Points, in no order, along strands that fork and pass close to each other.
In the rows, 128 means zero.
Two points are linked if the straight distance between their rows is under 96.4. Some points are linked to none.
Valat: [124 143  90 192 123  99 189 133  95 112  83  92  85 153 130  58 111 107
 106 126 122 110 147 135 153 172]
subap: [142 140 128 108 146 158 116  77 148 143 121 150 126 116  98 176 150 118
 136 117 167 110 144 115 119 125]
Fama: [ 85 145 154 159 120 107 194 199 140 106 122  87  80 147 153  90  84 142
 156 123  90 140 147 132 197 129]
rezo: [154 115 128 132 137 111  97  67 123 114 110 150 132 144 117 155 154  80
  89 125 147 136 127 110  68  96]
vefu: [176 116 122 111 139  71  86  57  80 101 144 173 145 105 121 160 157 123
  65 139 117  79  97 129  31  74]
tugu: [120 154 111 171 124 109 175 160 102 134  97  85  93 136 130  55 100 120
 122 127 104 107 148 125 169 184]
Lare: [134 163 139  62 143 170  87 128 143 141 152 152 155 116 129 204 149 186
 109  92 138 104 120 125 118 144]
Bipel: [112  97 101 162 120 153  96 106  74 124  90 109 160 184 137 126 129 102
  72 150 124 167 119 116  84 166]
deg: [107 129  96 157 127 138 138 145  89 144 106  98 141 159 142  94 108 123
  98 148 125 148 120 140 143 192]
Laket: [105 133 166 125 112 116 139 208 169 134 165 109 120 109 149 117 108 144
 177 114  98 146 132 136 189 106]
giged: [103 103 114 139 134 130  80 149 100 133 154 112 180 172 167 145 118 143
  78 122 117 183 108 145  93 151]
Lomor: [ 85 114 149 125 138 157 206 164 176 113 123 125 109 146 138 151 104 145
 193  91  95 147 163 147 138 134]
Dip: [147 141 134  81 158 184 118 126 151 158 158 156 149 117 115 176 134 166
 124  74 138 108 131 126 135 152]
dit: [108 113 126 134 105 110  99 149  77 164 126 124 140 114 150  99 136 167
 149 188 100 131 107 131 149 168]
gagep: [117 122 145 117  89 129 127 115 167 105  82 110  97 159 143 148 160 132
 203 159 137 159 165 113  99  93]
vepes: [ 90 103 144 149 113  69 168 140 164  84 112  98  72 147 151 135 100  87
 157 138 123 170 140 153 120  52]
defog: [121 101 135 116 118  90  74 122  99 122 136 150 154 138 156 155 150 141
 116 168 105 154 113 132  75 102]
tuga: [123 143 148 101 119 136 111 112 158 131 120 133 128 130 133 166 154 135
 161 125 161 134 151 124 115 115]
nati: [ 90 107 115 146  99  98 135 147  83 140  97 114 116 139 162  86 138 154
 156 178  94 152 116 122 130 146]
diput: [ 92 139 165 125 110 101 153 190 178 108 145 111  90 123 146 118 105 134
 197 132 102 144 142 130 179  92]
gapam: [170 145  94 143 163 170 161 114 128 141 159 142 133  88  73 104 123 112
 101  87 167  91 123 117 177 142]
luzo: [184 147 107 120 166 129 120  81 155 125 157 158 120 105  76 143 147 101
  86  76 185  92 115 113 107  99]
feg: [174 129 122 126 161  94 104  67 124 123 153 162 121  92  92 131 155  99
  78 118 171  83 107 113  97  94]
sunik: [106 114 122 145 114 146 143 102 127 106  72 102 127 182 124 137 137  89
 140 121 133 173 150 112  86 114]
Gelek: [156 145 177 127 136 138 133 177 167 153 153 129 116  78 108 103 121 111
 172  98 115  81 133 115 198 121]
loza: [ 83 131 112 163 117 138 202 136 136 109  68  89  96 187 135 127 109 108
 145 103 118 153 162 131 129 139]
dopor: [105  76  94 169 132  66 170 146  52 148 121 103 133 116 164  79 105 102
 118 158  68 128  77 162 113 124]
Berif: [127 118 120 162 151 134 210 130 166 125 118 124 119 131  89 118 106  85
 143  82 123 109 155 141 158 110]
soza: [ 94 118 133 163 131  88 147 146 134 132 116 110 114 121 133 100 119 102
 135 138 115 130 137 139 143 117]
viga: [106 137  95 143 134 163 167 165 115 144 107  86 142 159 135  97  99 139
 129 112 116 140 143 146 162 213]
Pinu: [147 155 108 119 139 184 134  95 106 152 121 132 145 110 107 135 129 145
 106 128 158 115 128 116 167 188]
Fafol: [139 116 109 140 168 153 201 130 167 122 145 143 127 116  77 131  97  91
 137  56 126 105 154 136 138 125]
Geno: [148 161 138  88 141 146  87  66 144 123 129 158 134 123 113 193 159 132
 101 122 163 101 126 112  95 117]
geka: [166  98 129 126 146  68  97  72  92 124 129 167 146 115 132 148 149  86
  82 139 116 110 104 144  24  64]
kizi: [101 149 148  81 101 167 118 148 157 153 127 140 136 136 146 145 145 187
 194 140 131 144 136 113 147 142]
bulo: [147 108 127 126 121 151  81  85 109 107  91 125 150 176 126 170 144  92
  71 129 140 156 147 103  58 105]
zusep: [160 134  95 145 161 151 114 132  90 146 162 126 171 110 109  86 102 119
  51 100 162 124  93 140 146 167]
fogo: [138 146 155  74 122 121  41 143 113 129 180 159 151 108 146 156 154 199
 103 155 110 107 102 114 105 128]
Mevi: [118 121 140 104  68 129 121 122 182  87 104 119  97 161 161 139 144 162
 215 186 127 185 154 122 111  78]
poku: [113 159 158  84  99 138  91 133 139 157 133 143 129  98 146 138 153 189
 188 170 138 116 131 114 168 138]
Bopa: [ 85  95 126 107 148 182 187 150 163 137 109 156 125 149 119 159 115 145
 183  88 106 139 168 143 125 151]
Mup: [ 78 105 116 141  86 109 131 149 111 120  96 102 104 171 171 108 136 149
 155 162 109 171 126 117 122 125]
fep: [ 90  88 134 144 121  57 148 139 144  98 134 119  92 139 158 129 102  79
 145 139 115 176 121 164  98  57]
deme: [133 115 103 141 150 139  84 121  93 138 156 133 188 156 137 136 118 136
  41 122 130 152 104 145  92 162]
Tugi: [149 123  84 151 154 158 106 108  87 135 151 123 180 138 115 117 113 125
  45 110 164 144 105 139 121 175]
kogem: [138 145 111 142 125 157 128  88 111 148 102 132 134 111 112 124 142 132
 110 146 160 123 131 109 146 173]
loz: [178 138  97 142 145 182 118 150  99 156 157 118 160  90 116  78  97 122
  76 104 148 107  99 145 180 185]
Ter: [104 135 141  92  90 135 121 157 169 130 144 125 133 142 161 137 136 178
 200 144 132 168 141 117 155 116]
Mupa: [100  97 113 128 110 137  72 146  98 121 141 123 174 182 163 154 131 160
  94 157 116 178 121 121  87 151]
pazo: [128 128 148  96 102 132  98 107 168 111 125 138 121 139 144 173 155 142
 179 152 149 151 156 124  89  96]
sofe: [114 171 158  99 118 184 137 120 149 169  98 139 125  98 115 144 142 170
 183 141 141 100 146 104 180 180]
tos: [148 127 113 157 139 117 140 138  89 146 134 123 128  80 113  62 125 116
 117 147 124 101 109 128 173 161]
pepo: [135 147 163  74  81 108  60 102 129 133 141 164 114  98 145 174 178 187
 171 204 119 113 118 112 114 103]
lerez: [177 150  98 125 164 161 136  77 145 132 164 162 126  75  69 128 137 119
  91  78 193  74 122 114 152 116]
muta: [165 132 102 149 166 142 149 137 139 137 180 140 142 102  85  87 114  91
  77  63 161 109 115 132 145 115]
kos: [123 154 169  86 100 115  77 120 133 152 130 150 107  82 148 148 159 174
 186 198 127 117 126 113 149 121]
Morag: [107 133 136 154 140 106 194 129 177 112 116 110  88 133 103 132 113  79
 161  96 126 116 161 147 137  87]
vuzu: [125 106 126 130 115 163 101  93 119 107  75 110 143 183 128 168 136  95
 112 133 141 171 146 110  72 116]
lolub: [138 173 158  69 139 145  57 135 125 140 164 145 155 116 146 180 143 190
  96 128 126 104 108 114 134 150]
Zoruf: [129 116 124 146 125 101 116 144  77 165 132 113 147  91 137  69 115 125
 121 171 105 117 103 141 153 168]
mukam: [ 98 149 142 158 108  95 174 186 117 123 109  87  90 125 150  55 102 140
 146 136  83 115 132 127 188 152]
vosul: [130 139 178 124 131 150 145 196 168 156 152 121 125 110 134 114 112 135
 181 101 108 109 135 130 187 123]
gavut: [138 131 153  76  96 103  50 113 105 133 157 163 139 106 148 180 167 197
 129 180 113 116 110 126  85 105]
vona: [ 90  87 113 126  90 125  90 156 112 109 134 116 161 194 173 141 128 160
 121 171 106 210 125 121 101 128]
fos: [ 97 123 148 155 118  89 199 135 186  81 103  99  71 157 125 154  93  85
 174 116 120 139 159 162 127  58]
Keto: [109 114  89 162 123 165 116 126  73 130  87  89 161 185 145 117 114 116
  84 148 133 169 117 132 109 204]
mibib: [158  99 123 125 143  75 103  83 125 101 125 148 131 142 120 148 147  68
  82 119 144 133 124 140  36  73]
Pel: [160 171 154  69 147 125  79  83 166 114 149 146 124 111 119 198 162 151
 115 100 159  84 126 127  83 107]
fumas: [178 126 109 134 169  83 108  96 114 139 170 167 128  65  94 103 141  92
  75 115 155  82  95 119 114  91]
zab: [147 149 128 101 153 200 125 110 128 145 138 156 151 102 103 155 127 163
 116  99 148 111 129 118 157 176]
somor: [ 70 125 130 136 118 139 213 157 159 108  87 101  94 170 136 138 108 133
 184 111 105 144 169 132 141 126]
Lomur: [153 137  97 151 143 169 139 172  92 150 139  95 164 110 123  63  88 122
  98 120 139 122 104 157 186 198]
dila: [170 146 142  85 137  82  69  66 110  88 137 173 123 113 113 177 159 133
  70 136 141  74 101 132  28  73]
Milof: [166 121 121 135 179 136 165 140 168 124 178 137 133 118  79 119 100  82
 102  48 139 104 129 139 140 106]
ren: [140 148 103 138 134 191 172 173  97 148 120  93 149 135 128  78  91 129
 127  98 122 115 130 150 181 216]
lasob: [ 89 142 157 153 113  82 191 182 165 100 125  95  70 137 140 120  89 125
 186 127  90 130 158 141 185  86]
zal: [164 172 164  65 133  96  65  82 148  93 143 157 132 115 117 194 159 142
  87 118 154  78 106 137  40  87]
filas: [ 82 107 118 154 115 134 172 133 136  95  75  87 107 189 148 144 114  92
 141 113 121 183 149 124  99 114]
bof: [170 121 116 149 152  85 123 111 113 151 163 153 134  72  95  78 133  89
  92 123 138  93  92 128 146 109]
vesus: [159 137 177 144 133  91 133 169 163 139 160 130 102  67 109  89 130  90
 167 119 107  79 123 126 188  92]
zepa: [166 121 135 163 141  99 136 136 104 147 149 137 127  65 102  58 117  94
 118 134 114  82 109 125 180 131]
Dapas: [145 114  98 156 127 139 119  62  82 129  86 137 132 125 102 119 151  96
  95 152 147 128 127  97 118 152]
mefub: [103 120 141  96  72 117 120 151 183 111 129 128 109 159 171 130 135 181
 203 162 128 192 138 117 144  87]
lumu: [112 101 118 108 168 198 189 129 156 147 114 167 122 124  93 145 129 150
 163  79 111 112 161 142 137 164]
tigu: [ 92  90 107 133  75 106 116 148 123  99 114 113 119 182 183 121 121 152
 160 187 104 207 116 116 105  99]
tuti: [151 129 161 166 134  77 144 165 123 140 153 128 107  66 114  60 116  85
 145 129  91  79 115 129 184  96]
rini: [135 113 102 141 123 144  91  83  73 132 100 131 160 150 125 135 146 118
  75 162 138 140 121 114  92 156]

A fork is a point with three links, a tip a point with one. Leave the first point through the second and follow the links. Name the first fork or tip that comes.
lasob / diput -> zepa
vuzu / sunik -> lumu
vesus / Gelek -> Valat
fumas / feg -> fep

Name the points in between on the shortest way along the links from the first point to the second, in order.
ren / Dapas -> viga > deg > Keto > Bipel > rini
somor / vefu -> loza > filas > sunik > vuzu > bulo > rezo > mibib > geka
kos / vefu -> poku > kizi > Ter > mefub > Mevi > gagep > pazo > tuga > subap > Geno > Pel > zal > dila
Morag / luzo -> Berif > Fafol > Milof > muta > gapam > lerez
Lare / loz -> Dip > zab > Pinu > kogem > Dapas > rini > Bipel > Keto > deg > viga > ren > Lomur
